Each row is a point on a landscape with many valleys, with its height.
From any point a ball rolls to the lowest of the 2 points nearest to it. It stops when none of these is lower. Distance is the straight distance between rows; heights are no part of it.
Q307: 1.67, -1.75, -0.62, -1.93, 1.22, -3.42, -2.24, 0.61, 1.24, 3.38, -2.20, -1.87, 3.09, 1.33, 0.59, -1.27, -1.88, 0.70, -0.54, -2.94, -1.83, 0.67, 0.28, -0.33  height 26.1
Q378: 2.04, 2.10, 0.16, 3.36, -3.23, 1.96, 3.65, 1.54, -1.75, -0.09, 0.87, 1.35, 0.12, 0.98, 1.05, -3.54, -2.76, 2.35, 2.27, -2.35, -2.33, 0.91, 3.94, -1.26  height 24.0
Q579: -0.80, -0.66, -0.42, -1.06, 1.33, -3.99, -4.65, 1.79, -0.84, 3.26, -2.81, -2.14, 1.55, -0.31, 2.27, -0.80, -1.45, -0.51, -3.19, -2.64, 0.17, -1.32, 1.26, -0.27  height 65.5
Q423: 0.33, -3.82, -1.04, -0.18, 2.50, -0.90, -2.24, 0.46, -0.28, 0.35, -0.16, -1.25, -1.24, 2.17, -0.32, 2.11, 1.22, -1.42, 0.38, -2.82, 1.89, -3.77, -1.18, 4.83  height 70.1
Q995: 1.46, 2.11, -1.84, -1.00, -0.47, -1.98, -3.42, -1.38, 1.81, -0.44, -0.94, 2.90, 4.36, -3.27, -0.15, -0.86, -0.32, -0.24, -1.77, -0.06, -3.01, 4.09, 2.52, -1.14  height 33.4
Q968: 1.24, 3.10, -0.56, 0.87, -1.48, 1.22, -0.39, 0.98, 1.39, -3.78, 0.01, 1.65, 1.61, -4.02, 0.67, -3.45, 2.81, 0.22, 0.86, 1.02, 3.54, -0.08, 1.66, -0.90  height 58.2
Q927: -0.98, -0.70, 0.72, 0.56, -0.42, -0.07, -1.58, 2.58, -1.33, 2.77, -1.16, -0.96, -1.17, 0.46, 0.59, 0.19, -1.33, 0.48, -2.07, -1.97, 1.68, -2.34, 1.42, -0.59  height 51.6
Q440: -3.09, 0.94, 0.81, -0.90, 1.09, 0.72, -0.29, -1.23, -0.98, -0.98, -0.22, 1.86, -5.22, -2.64, 1.20, 1.57, 1.68, -0.91, 1.28, 5.65, 0.55, 1.92, 0.30, -1.45  height 14.2
Q626: 0.49, -1.25, -2.63, -0.24, 0.33, 1.57, -3.43, 2.86, 1.10, -1.67, 2.72, 4.21, 1.79, -1.78, -1.12, 1.23, 1.51, -0.03, 0.69, 0.92, 1.17, -1.79, -1.13, 4.48  height 57.4
Q424: -0.38, 2.44, -0.34, -0.64, 0.41, -0.56, -3.29, 0.18, 0.60, 1.34, -1.61, 1.10, 1.06, -2.12, 2.08, -1.10, -1.81, 0.36, -1.64, 0.31, -0.77, 2.94, 2.66, -2.94  height 61.1
Q266: -2.82, -3.14, -1.02, -2.39, 1.10, -2.37, -1.02, -2.97, 0.29, 1.95, 0.96, -2.25, -1.88, 0.64, 0.82, 3.79, -1.96, -1.27, 0.95, 2.56, -1.74, 1.09, -0.60, -1.03  height 48.0
Q902: -1.08, 3.95, 2.50, -1.60, 0.18, 0.55, 0.81, -0.95, -0.99, -0.20, -2.57, -1.63, -1.79, -2.63, 1.34, -0.21, 2.78, -0.93, -0.19, 2.95, 1.23, 0.75, -0.73, -3.36  height 64.3
Q805: 1.59, 2.25, 1.17, 2.89, -2.92, 2.45, 5.38, 0.41, -2.37, -2.68, 2.12, 0.83, -1.31, 1.15, 0.96, -3.12, -1.72, 2.26, 3.03, -1.57, -2.08, 0.25, 2.04, -0.27  height 26.4
Q801: -3.09, -2.38, 0.64, 1.40, -1.12, 1.63, 0.83, 2.16, -2.50, 2.02, 0.63, -1.70, -3.82, 2.28, 0.14, 1.90, -2.35, 0.63, -0.73, -1.18, 2.55, -3.36, -0.50, 0.39  height 50.5
Q95: -1.69, 1.78, -0.84, 0.27, 0.32, 1.72, -4.35, 4.04, -1.26, 0.05, 1.21, 1.59, -1.87, -4.06, 2.08, -0.19, 0.60, -0.17, -1.59, 1.96, 4.53, -0.39, 2.99, -0.40  height 60.9
Q813: -0.31, -0.01, 1.58, -0.13, -1.12, -0.19, -0.21, 1.89, -1.78, 2.63, -1.71, -2.86, 0.68, 1.41, 0.61, -0.60, -0.62, 0.11, -1.52, -2.64, 1.09, -2.28, -0.81, -0.99  height 53.5
Q487: 2.20, 3.26, 0.76, 1.17, -3.67, 1.14, 1.05, 3.20, -1.60, 0.80, -2.60, -0.85, 1.34, -0.78, 0.64, -2.96, -0.60, 1.48, 0.50, -2.73, -0.52, -1.00, 2.72, -3.50  height 57.7
Q661: 0.15, -0.28, -1.45, -0.73, 0.46, 2.20, -1.55, 0.92, 1.53, -3.11, 3.06, 3.99, 0.79, -2.22, -1.42, 2.37, 2.08, -0.88, 0.70, 2.37, 0.33, -0.87, -0.89, 3.03  height 58.5
Q609: 0.41, 1.78, 2.66, 0.91, -0.51, 2.26, 4.58, -1.27, 0.07, -3.48, -0.28, -0.06, -2.41, 0.63, -1.67, -0.74, 3.00, -0.05, 2.15, 3.00, 2.12, -1.03, -2.74, -0.06  height 56.1
Q706: 1.16, -0.92, -1.11, -1.84, 1.08, -2.67, -2.60, -0.44, 1.96, 2.17, -1.12, 0.11, 3.40, -0.08, 0.33, -0.29, -1.92, 0.19, -0.63, -1.28, -3.29, 2.05, 0.93, -0.78  height 30.3
Q92: -0.45, -0.82, 0.76, -1.41, 1.01, 0.76, 3.16, -3.75, 1.35, -0.71, 0.99, -0.48, 0.65, 2.59, -1.78, 2.98, 0.65, -0.97, 1.83, 1.48, -2.48, 0.97, -3.27, 0.52  height 38.4
Q160: 0.22, 1.84, -1.09, 1.57, -0.80, 2.28, -3.76, 4.47, -0.28, -0.13, 1.03, 2.58, -0.31, -3.81, 1.99, -2.52, 0.60, 1.03, -0.60, 0.12, 3.79, -0.98, 3.65, -0.48  height 60.1
Q678: 1.35, 2.08, 1.17, 3.06, -1.61, 2.84, 5.26, -0.69, -0.84, -4.10, 1.75, 2.24, -1.85, 0.25, -0.18, -2.66, 0.46, 1.93, 2.85, 0.53, -0.57, 0.39, 1.05, -0.42  height 28.0
Q340: 0.01, -0.52, 0.42, 1.85, -0.76, 1.43, -2.28, 3.50, -0.47, 0.13, -0.18, 0.32, -0.46, -0.56, 0.31, -1.55, -0.56, 0.60, -1.14, -0.79, 2.83, -3.05, 1.29, 1.10  height 53.6
Q977: 0.75, 0.29, -1.84, -0.13, -0.42, 0.58, -0.24, -1.83, 1.30, -1.31, 2.41, 4.54, 2.33, -1.53, -0.72, 2.04, 1.10, -0.34, -2.07, 0.90, -4.35, 2.46, -0.96, 2.56  height 35.8
Q22: -2.41, -0.27, 0.43, -1.12, 0.56, -2.01, -4.13, 1.26, -0.77, 3.60, -1.60, -2.21, -0.20, -2.15, 2.03, 0.58, -2.12, -0.83, -2.70, -0.84, 0.86, 0.10, 1.25, -2.10  height 64.0
Q379: 0.26, 2.62, 2.21, 0.35, -1.32, 1.98, 4.36, -0.37, -2.15, 0.07, -0.37, 0.39, -1.50, 0.95, 1.67, -1.84, -0.65, 1.70, 1.54, -0.15, -1.49, 1.26, 1.14, -3.89  height 21.7
Q386: 0.75, 3.14, 1.42, -0.45, -0.50, -1.19, -0.44, -0.88, -1.21, -0.55, -2.77, -3.88, 2.58, -1.29, -0.27, -0.87, 2.49, -1.25, -1.45, -0.54, 1.83, -0.87, -1.54, -2.16  height 66.2
Q807: -3.65, -2.41, -0.79, -2.15, 0.83, -1.99, 0.04, -2.37, -0.33, 3.69, -0.55, -4.74, -1.19, 1.34, 1.74, 3.29, -2.40, -0.68, 0.27, 2.13, -1.66, 1.28, -1.01, -2.86  height 50.0
Q53: -0.43, -4.50, 0.52, -0.15, 1.34, 0.39, 1.13, -1.40, 0.75, 1.65, 1.03, -2.31, -1.85, 4.41, -1.43, 2.73, -1.50, -0.47, 2.23, -1.27, 0.58, -2.35, -3.34, 2.24  height 40.7
Q714: -3.65, -1.69, -0.32, -0.83, 0.30, -1.06, -1.71, -0.71, -2.41, 2.00, -0.77, -3.69, -3.26, -0.22, 1.08, 3.08, -1.16, -0.99, -1.45, 0.39, 2.18, -2.28, -0.92, 0.49  height 20.2
Q291: -1.78, -1.42, 1.03, -1.24, 0.97, 0.34, 1.30, -2.86, 0.68, -1.07, 0.82, -1.94, -3.26, 1.30, -1.40, 3.03, 0.75, -1.81, 1.55, 2.90, 1.06, -1.08, -2.59, 0.92  height 54.1
Q468: 1.31, -2.19, -0.03, -0.63, 0.15, -3.03, -0.02, 2.44, 0.06, 4.31, -2.04, -2.95, 2.52, 4.09, 1.28, -2.02, -1.89, 1.16, -1.84, -4.20, -0.47, -2.11, 0.65, 1.08  height 17.2
Q820: 1.55, -3.73, -1.61, 0.22, 1.72, 0.48, -0.82, 1.38, 1.22, 0.05, 0.32, 1.05, -0.01, 1.88, -1.66, 1.73, 0.36, -0.21, 0.56, -1.84, 0.37, -3.37, -1.98, 4.76  height 71.2
Q874: 3.08, -1.76, -2.66, -0.14, 0.04, -0.75, -1.44, 2.28, 1.89, -1.06, -0.67, 2.54, 3.45, -1.71, -1.61, -0.70, 1.32, 0.79, -0.12, -1.48, 0.28, -2.44, -0.79, 5.05  height 70.4
Q70: 2.02, 3.09, 1.04, -0.23, -2.99, 0.68, 1.52, 3.85, -2.51, 1.88, -3.19, -3.47, 2.43, 0.64, -0.11, -2.02, 0.44, 0.22, 0.49, -3.94, -0.43, -0.92, 1.86, -5.10  height 56.7
Q361: 0.45, -1.63, 0.65, 0.76, -0.28, 1.25, 3.34, -1.73, 0.90, 0.76, 0.74, -1.15, 0.97, 5.11, -1.17, -0.24, -2.13, 1.28, 1.54, -0.57, -0.92, -0.13, -2.52, 0.08  height 4.7
Q369: 2.15, -0.05, -2.05, -1.84, 0.25, -2.95, -3.62, -0.05, 2.29, 0.89, -2.17, 1.49, 4.77, -2.22, -0.80, -0.94, -0.48, 0.18, -1.14, -1.59, -3.37, 2.10, 1.21, 0.15  height 33.7
Q236: -0.40, -1.28, 0.90, 0.20, 0.95, 2.08, 4.24, -2.98, 1.19, -2.50, 2.37, 1.54, -0.99, 3.57, -3.31, 2.22, 0.56, -0.30, 2.08, 1.01, -1.60, -0.49, -4.33, 1.83  height 35.5
Q618: 2.99, -2.26, -2.55, 0.72, -0.05, 0.66, -0.08, 1.14, 2.42, -1.77, 0.20, 1.80, 2.43, -0.09, -1.90, 0.72, 1.67, 0.55, 0.93, -2.01, 0.41, -3.19, -2.92, 5.13  height 71.3
Q797: -2.25, 0.75, 1.18, 0.99, 1.60, 1.33, 1.40, -1.67, -1.42, -2.69, 1.65, 3.41, -4.66, -1.73, 0.14, 0.48, 1.73, -0.52, 1.07, 4.26, -0.48, 2.60, 0.39, -0.13  height 16.6
Q321: 0.64, 2.50, -0.03, 0.40, -0.30, 0.17, -2.77, 1.13, 1.01, 0.57, -1.82, 0.99, 1.47, -2.92, 0.64, -2.62, -0.27, 0.39, -1.65, 0.10, 0.94, 1.31, 2.18, -1.68  height 60.0
Q842: -0.72, 1.37, 1.11, -1.94, 0.58, -1.04, -2.94, -1.09, 1.52, -1.44, -0.46, -0.99, 0.28, -3.28, 0.81, 0.70, 1.94, -2.05, -0.84, 3.22, 0.23, 0.94, 0.21, -1.17  height 62.2
Q121: -5.00, -1.28, -1.34, -0.71, -0.25, 0.02, -1.18, 0.45, -2.39, 3.04, 0.65, -2.43, -4.67, -0.63, 0.84, 3.12, -1.67, 0.10, -1.65, 2.09, 1.37, -1.36, -0.16, -0.75  height 17.1
Q703: 1.45, 2.22, 1.61, 0.01, -1.93, -0.86, 0.50, 1.58, -1.85, 1.82, -3.26, -3.77, 2.59, 1.20, 0.18, -1.99, 0.90, -0.12, -1.39, -3.04, 1.07, -1.89, -0.09, -2.99  height 55.3
Q915: -2.80, -2.89, -0.85, -1.48, 0.94, -0.63, 0.58, -2.64, 0.79, 1.83, 1.88, -0.68, -0.72, 2.57, -0.23, 3.16, -3.13, -0.37, 1.00, 1.56, -2.47, 2.15, -0.84, -0.38  height 45.7
Q606: 2.36, -0.89, -1.00, -1.41, 0.48, -1.35, 1.29, -2.12, 1.50, 1.10, -1.33, -1.30, 4.65, 2.42, -1.64, -0.03, 0.10, 0.08, 1.52, -1.85, -2.20, 0.88, -2.43, 0.32  height 3.5
Q262: 1.42, 2.30, 0.32, 1.39, -2.18, 0.40, -1.04, 2.40, 0.23, 0.69, -1.99, 0.50, 1.59, -1.69, 0.98, -3.11, -0.76, 1.13, -0.32, -1.35, 0.73, -0.81, 2.45, -1.89  height 58.8
Q576: -1.18, 0.56, 0.04, -1.47, 1.18, -0.09, -2.58, -0.56, 1.15, -2.02, 1.09, 2.02, -1.57, -2.69, -0.29, 2.29, 0.87, -1.82, 0.15, 3.93, 0.44, 0.65, 0.69, -0.32  height 61.0
Q478: 1.23, 1.71, -0.11, 2.48, -0.38, 2.09, 4.52, -1.29, -0.01, -5.15, 2.44, 3.31, -0.96, -0.64, -1.77, -1.77, 2.26, 1.29, 1.50, 0.58, -0.91, 1.77, 0.46, 0.64  height 29.3
Q523: -2.57, -1.11, 1.23, 0.58, -0.45, 1.79, 1.63, 0.21, -1.19, 0.54, 0.55, -1.77, -4.12, 1.35, -0.64, 1.87, -0.53, -0.12, -0.16, 0.98, 3.07, -2.84, -1.78, 0.60  height 51.9
Q389: 1.64, 2.88, 0.59, 1.52, -1.45, 0.79, 4.63, -1.51, -2.04, -1.04, 0.66, 0.95, 0.20, 0.42, 1.69, -3.32, -0.98, 2.63, 1.26, -0.98, -2.61, 3.26, 1.98, -3.56  height 24.1
Q974: -2.17, 1.61, -0.38, -1.15, 0.33, -0.76, -3.74, 1.92, -0.38, 4.09, -2.04, -0.11, -0.53, -2.36, 2.56, -0.58, -2.48, 0.26, -2.67, -0.32, -0.42, 2.56, 2.80, -3.77  height 62.5
Q371: -3.38, -1.10, 1.88, -0.29, -0.20, 1.08, 2.98, -1.69, -0.83, 0.61, 0.00, -1.89, -4.68, 1.56, -0.57, 2.46, 0.20, -0.94, 1.08, 3.34, 1.33, -0.81, -2.50, -0.47  height 53.0
Q184: 0.67, -1.39, -1.32, -0.90, 0.62, -0.14, -1.40, -1.66, 1.31, -0.22, 1.88, 2.46, 1.13, -0.34, -0.24, 3.07, -0.34, -1.04, -0.30, 0.99, -3.00, 0.44, -0.75, 1.78  height 39.5
Q96: 0.16, 0.80, -0.29, 1.86, 1.08, 1.72, 1.27, 0.05, -1.38, -2.34, 3.59, 3.86, -2.28, -2.11, 0.60, -1.58, -0.40, 1.28, -0.24, 0.58, -0.82, 3.24, 2.51, -0.09  height 21.5
Q395: 0.19, 1.41, 0.21, 1.10, 0.22, 1.70, 2.39, -1.57, 0.20, -2.66, 1.51, 2.15, -1.14, 0.60, -1.44, -0.81, 0.46, 0.61, 0.82, 1.22, -0.79, 1.61, 0.40, -0.47  height 31.2
Q906: 1.80, 1.78, -0.78, 2.27, -1.41, 0.51, 2.82, -1.06, -0.66, -1.57, 1.72, 3.03, 0.52, -0.42, 0.22, -3.10, -0.59, 1.88, 0.27, -2.00, -2.25, 4.12, 3.12, -1.42  height 26.3
Q405: 4.04, -0.43, -2.43, -0.80, -0.31, -3.20, -0.97, 1.73, 2.30, -0.53, -2.51, 0.12, 4.67, -1.31, -1.06, -1.36, 1.77, 1.04, -0.07, -3.13, 0.29, -1.94, -0.45, 3.54  height 69.2
Q191: 2.16, -1.33, 0.27, 0.96, -2.49, -2.66, 0.35, 4.20, 0.01, 3.49, -1.60, -1.65, 2.11, 3.19, 0.12, -2.76, -1.87, 1.62, -1.33, -3.89, -0.75, -2.60, 2.09, 0.95  height 8.8
Q496: 2.16, -1.95, 0.44, -0.37, 0.00, -0.48, 2.81, -1.22, 0.93, 1.49, -1.02, -2.52, 2.79, 4.45, -1.27, -0.56, -1.18, 0.35, 1.31, -1.84, -0.13, -0.79, -2.82, 0.09  height 12.9
Q457: 1.58, 3.56, 1.55, 1.12, -1.80, 1.95, 4.11, -0.80, -0.19, -4.11, -0.98, 0.23, -0.45, -0.84, -0.98, -2.39, 2.72, 0.68, 2.08, 1.45, 2.36, -0.37, -1.52, -1.46  height 56.8
Q773: 0.24, -2.99, 0.66, 0.09, 0.89, 1.52, 2.46, -1.92, 1.26, -0.73, 1.63, -0.32, -1.10, 3.75, -2.91, 2.35, -0.46, -0.59, 2.10, -0.57, 0.05, -2.06, -4.10, 2.44  height 38.0
Q237: -3.69, 0.00, -0.13, 0.02, -0.15, 0.26, -1.39, -0.36, -1.10, 1.25, 0.55, -0.88, -5.16, -1.53, 0.42, 2.49, -0.66, -0.49, -0.93, 3.97, 1.52, -0.40, -0.30, -0.64  height 14.3
Q59: 0.28, -1.66, -0.51, 1.50, 0.05, 1.55, -2.07, 3.32, 0.96, -0.86, 2.07, 1.47, 0.42, -0.22, -1.07, -0.88, 0.05, 0.21, -0.23, 0.11, 3.10, -2.88, 0.10, 2.78  height 55.1
Q753: 2.08, 0.12, 0.43, 2.22, -3.20, -0.07, 0.46, 3.34, 0.32, 2.06, -1.79, 0.30, 1.76, 2.51, -0.09, -3.25, -2.01, 2.14, 0.28, -2.98, -0.72, -1.38, 2.63, -0.11  height 16.1
Q679: -0.28, -0.19, -1.02, -2.14, 0.73, 0.32, -3.17, -0.17, 1.80, -2.64, 2.31, 2.82, 0.60, -3.51, 0.31, 2.78, 2.96, -2.14, 0.25, 3.47, 0.32, -0.47, -0.27, 1.78  height 59.7
Q178: -0.27, -0.09, 1.81, 0.57, 0.17, 0.50, -0.24, 0.00, -1.50, -0.67, -0.73, -2.65, 0.03, 0.10, 0.01, -0.37, 1.06, -1.00, -1.30, -1.08, 3.69, -3.59, -1.34, 1.11  height 68.1
Q549: -0.96, 1.47, -0.01, 0.63, 1.50, 2.46, 1.89, -0.57, -0.66, -4.37, 3.49, 5.11, -2.89, -2.19, -0.43, -0.12, 1.91, -0.04, 0.91, 2.21, -0.53, 2.28, 1.00, 0.87  height 18.8
Q641: -0.65, 0.95, 1.22, -3.05, 1.23, -2.63, 0.28, -3.54, 0.65, -0.36, -1.09, -2.90, 0.63, 0.30, 0.80, 1.63, 1.23, -2.27, 0.79, 3.66, -1.69, 2.98, -1.79, -3.35  height 45.0
Q914: -0.61, 0.23, 0.69, 0.71, -0.02, 1.27, 3.54, -1.48, 0.15, 0.99, 0.74, -0.46, -0.89, 3.61, -0.11, -0.09, -1.80, 0.93, 0.91, -0.02, -0.95, 1.82, -0.55, -1.81  height 12.8
Q889: 1.21, -0.25, -1.63, 0.83, -0.76, 0.83, 1.01, -0.93, 0.82, -0.45, 2.67, 4.19, 2.03, -1.43, -0.98, 0.67, 0.02, 0.11, -2.49, -0.96, -5.12, 5.43, 1.60, 1.24  height 32.2
Q589: -1.21, 0.14, 1.41, -2.84, 1.21, -1.23, 2.40, -4.46, 0.78, -0.94, 0.49, -1.12, 0.18, 1.63, -0.72, 2.54, 0.98, -1.84, 1.35, 3.44, -2.58, 2.79, -2.31, -1.93  height 41.8
Q23: 0.27, -1.96, -1.87, -0.60, 1.16, 0.21, -4.26, 3.80, 0.72, -1.32, 2.61, 2.12, 1.59, -1.84, -0.62, 0.02, 1.94, -0.32, 0.34, -0.41, 3.13, -3.13, -0.28, 4.53  height 56.4
Q960: 0.34, 1.34, -0.95, 0.74, -1.01, 2.09, -2.27, 2.75, 1.15, -2.52, 0.98, 2.26, 1.32, -2.90, 0.13, -2.71, 1.37, 0.59, 0.05, 0.61, 3.93, -0.91, 1.86, 0.29  height 59.0
Q365: 1.61, -1.25, -0.74, -1.92, 0.80, -1.28, -1.20, -2.47, 1.59, 0.46, -0.86, -1.26, 2.43, 0.33, -0.81, 1.30, 0.17, -1.22, 0.74, -0.77, -1.64, -0.10, -2.05, 1.14  height 12.1
Q470: 1.25, -0.66, -0.96, -1.15, 2.16, -4.34, -3.90, 1.16, -0.07, 2.18, -3.42, -2.74, 2.44, 0.11, 1.91, -1.16, 0.59, -0.79, -2.25, -3.56, 0.33, -1.75, 0.77, 1.73  height 66.8
Q856: -0.45, 0.12, 0.81, 1.17, 0.32, 2.37, 4.75, -2.90, 0.36, -3.05, 2.30, 2.42, -1.69, 2.17, -2.65, 0.83, 1.68, -0.28, 0.86, 0.92, -1.75, 1.23, -1.91, 1.14  height 33.5
Q271: -0.42, -4.01, 0.03, 0.24, 1.28, -1.70, 0.07, 1.14, -0.92, 3.54, -0.95, -2.96, -0.07, 4.32, 0.80, 0.37, -1.66, 0.52, -0.55, -3.20, 1.30, -2.77, -0.74, 2.26  height 46.1
Q469: -4.28, -1.13, -0.31, -0.64, 0.28, -0.34, -1.67, -1.17, -0.54, -0.73, 1.69, 0.55, -5.73, -1.84, 0.23, 3.35, 1.15, -1.11, 0.54, 6.18, 1.18, 0.34, -0.15, -0.02  height 11.6
Q473: -1.33, -3.98, -0.50, -0.38, 1.34, -1.45, -0.83, -0.58, 0.00, 2.37, 0.40, -2.43, -1.93, 2.86, -0.21, 2.46, -2.00, -0.56, 0.69, -1.41, 0.90, -1.76, -1.97, 2.11  height 43.1
Q959: -2.02, -3.64, 0.29, 1.27, -0.68, -0.18, -0.17, 2.87, -1.19, 4.08, 0.47, -1.94, -2.22, 3.20, 0.40, 1.08, -3.16, 1.28, -0.81, -1.59, 1.49, -2.73, -0.16, 1.45  height 48.8
Q8: 1.89, -1.48, -0.30, -1.30, 1.89, -4.09, -0.21, 0.60, -0.24, 3.71, -2.83, -4.05, 3.13, 3.46, 1.30, -1.08, -0.49, 0.13, -1.34, -4.03, -0.86, -0.27, -0.58, 0.57  height 24.2
Q480: -1.67, -1.35, -0.06, -1.40, 1.14, -2.32, -2.06, -1.61, -0.76, 2.59, -1.04, -3.69, -0.66, 0.41, 1.72, 2.37, -0.52, -2.09, -0.77, -0.07, 0.13, -0.62, -0.98, -0.48  height 24.9
Q289: 2.04, 4.06, 0.22, 1.42, -1.57, 1.64, 2.31, -0.27, 0.07, -4.31, -0.81, 1.65, 0.45, -2.88, 0.59, -3.02, 2.58, 0.60, 1.38, 1.38, 2.34, 0.12, 0.72, -1.58  height 57.5
Q427: -1.03, 1.20, 1.56, 0.35, -0.17, 2.43, 3.15, -0.19, -1.30, 1.10, -0.23, 0.08, -3.31, 1.28, 1.02, -0.02, -1.48, 0.95, 0.76, 1.21, 0.32, 0.36, 0.57, -2.72  height 18.4
Q396: 0.34, -0.03, -1.09, 2.64, 0.93, 1.30, -0.24, 1.21, -1.39, -0.44, 4.55, 4.94, -2.48, -0.94, 0.51, -0.48, -2.16, 1.84, -0.55, -1.22, -2.57, 4.00, 3.75, 0.22  height 24.6
Q33: -0.07, -0.96, -1.66, 1.42, 0.71, 1.16, 0.09, 0.22, -0.22, 0.58, 3.66, 4.21, -0.05, 0.08, -0.86, 0.79, -1.76, 1.03, -1.72, -1.66, -3.78, 4.25, 2.33, 0.60  height 28.3
Q508: -1.27, -1.32, 0.06, -0.12, 0.89, 0.12, -0.13, -2.09, 1.10, 0.16, 1.50, 1.82, -0.47, 1.14, -1.08, 1.79, -1.73, -0.53, 0.11, 1.06, -1.49, 1.81, -0.78, 0.24  height 42.7
Q879: 0.57, 1.29, 1.71, -0.10, -0.23, -0.05, -0.55, -0.46, -0.36, -1.70, -1.62, -2.58, 0.96, -1.26, -0.18, -0.94, 2.51, -1.37, -0.51, 0.83, 2.82, -1.85, -1.83, -0.29  height 67.1
Q280: -0.40, 4.47, 2.47, -1.41, -0.34, -0.28, 0.69, -0.45, -1.79, -0.02, -3.35, -3.97, 0.77, -1.43, 0.43, -0.28, 2.51, -1.26, -1.24, 1.22, 1.48, 0.33, -1.93, -4.07  height 65.3
Q643: -1.21, 0.18, 2.93, -0.49, 0.28, 1.44, 2.52, -1.97, 0.23, -2.38, 0.28, -1.64, -2.77, 0.58, -1.86, 1.07, 2.79, -1.46, 1.78, 3.50, 2.10, -1.79, -3.29, 0.72  height 55.2
Q702: 2.18, 1.18, -0.74, 3.45, -3.84, 0.91, 1.19, 3.30, -0.18, 0.05, -1.06, 2.12, 1.60, 0.70, 0.61, -4.04, -1.92, 2.69, 1.57, -2.93, -1.01, -0.22, 4.13, 0.11  height 20.7
Q225: 1.81, 1.65, -1.56, 1.84, -0.84, 0.77, 1.33, -0.94, 0.41, -2.75, 1.33, 4.08, 1.29, -3.16, -1.16, -1.55, 0.45, 1.13, -0.97, -1.43, -1.92, 4.51, 2.75, -0.33  height 28.5
Q767: -0.67, 3.49, 1.39, -1.12, 0.93, -0.07, -1.17, -1.35, 0.53, -1.40, -1.78, 0.40, -0.70, -3.46, 0.90, -1.16, 1.58, -0.92, -0.11, 3.10, 0.69, 1.83, 0.88, -2.69  height 63.4
Q545: -0.03, -2.06, 0.39, 0.67, 0.95, -0.23, -1.51, -0.30, -0.50, -0.97, 0.22, -2.10, -0.81, 0.76, -0.46, 0.99, 0.59, -1.42, -0.22, -1.09, 2.96, -3.70, -1.88, 3.04  height 69.0
Q948: 0.34, -1.57, 0.56, -0.98, 1.47, -1.66, -1.74, -1.38, 1.16, 1.65, -1.75, -2.96, 1.42, 1.43, -0.03, 0.66, -0.63, -1.10, -0.26, -1.43, 0.21, -0.59, -1.22, 0.84  height 19.0
Q735: 2.85, -0.64, -1.42, -0.35, 1.18, -3.86, -2.92, 2.21, 0.92, 0.84, -2.76, -1.48, 3.41, -0.65, 0.10, -2.41, 1.27, 0.04, -1.45, -3.28, 0.58, -1.79, 0.56, 2.55  height 68.0
Q629: 0.72, 2.10, -2.10, -0.07, -0.55, -0.32, -1.22, -1.79, 1.06, -2.54, 0.73, 4.09, 2.57, -3.03, -0.90, -1.03, 0.88, -0.12, -1.72, 0.04, -2.60, 4.12, 2.02, -0.51  height 30.7
Q971: -1.57, -1.14, 0.32, -3.06, 1.52, -3.43, -0.70, -3.47, 0.67, 1.92, -0.74, -4.12, 1.38, 1.09, 1.85, 2.83, -1.03, -1.62, 0.28, 2.04, -2.50, 2.71, -1.27, -2.95  height 48.4

Two balls start at each pair of points below. Name the first point that both come to, or write -.
Q902 and Q424 -> Q927
Q618 and Q879 -> Q927
Q609 and Q92 -> Q236
Q423 and Q53 -> -
Q641 and Q266 -> -

Where does a ball stop that starts at each point below?
Q629 -> Q361
Q968 -> Q191
Q971 -> Q191
Q820 -> Q927
Q807 -> Q469
Q22 -> Q927
Q473 -> Q191
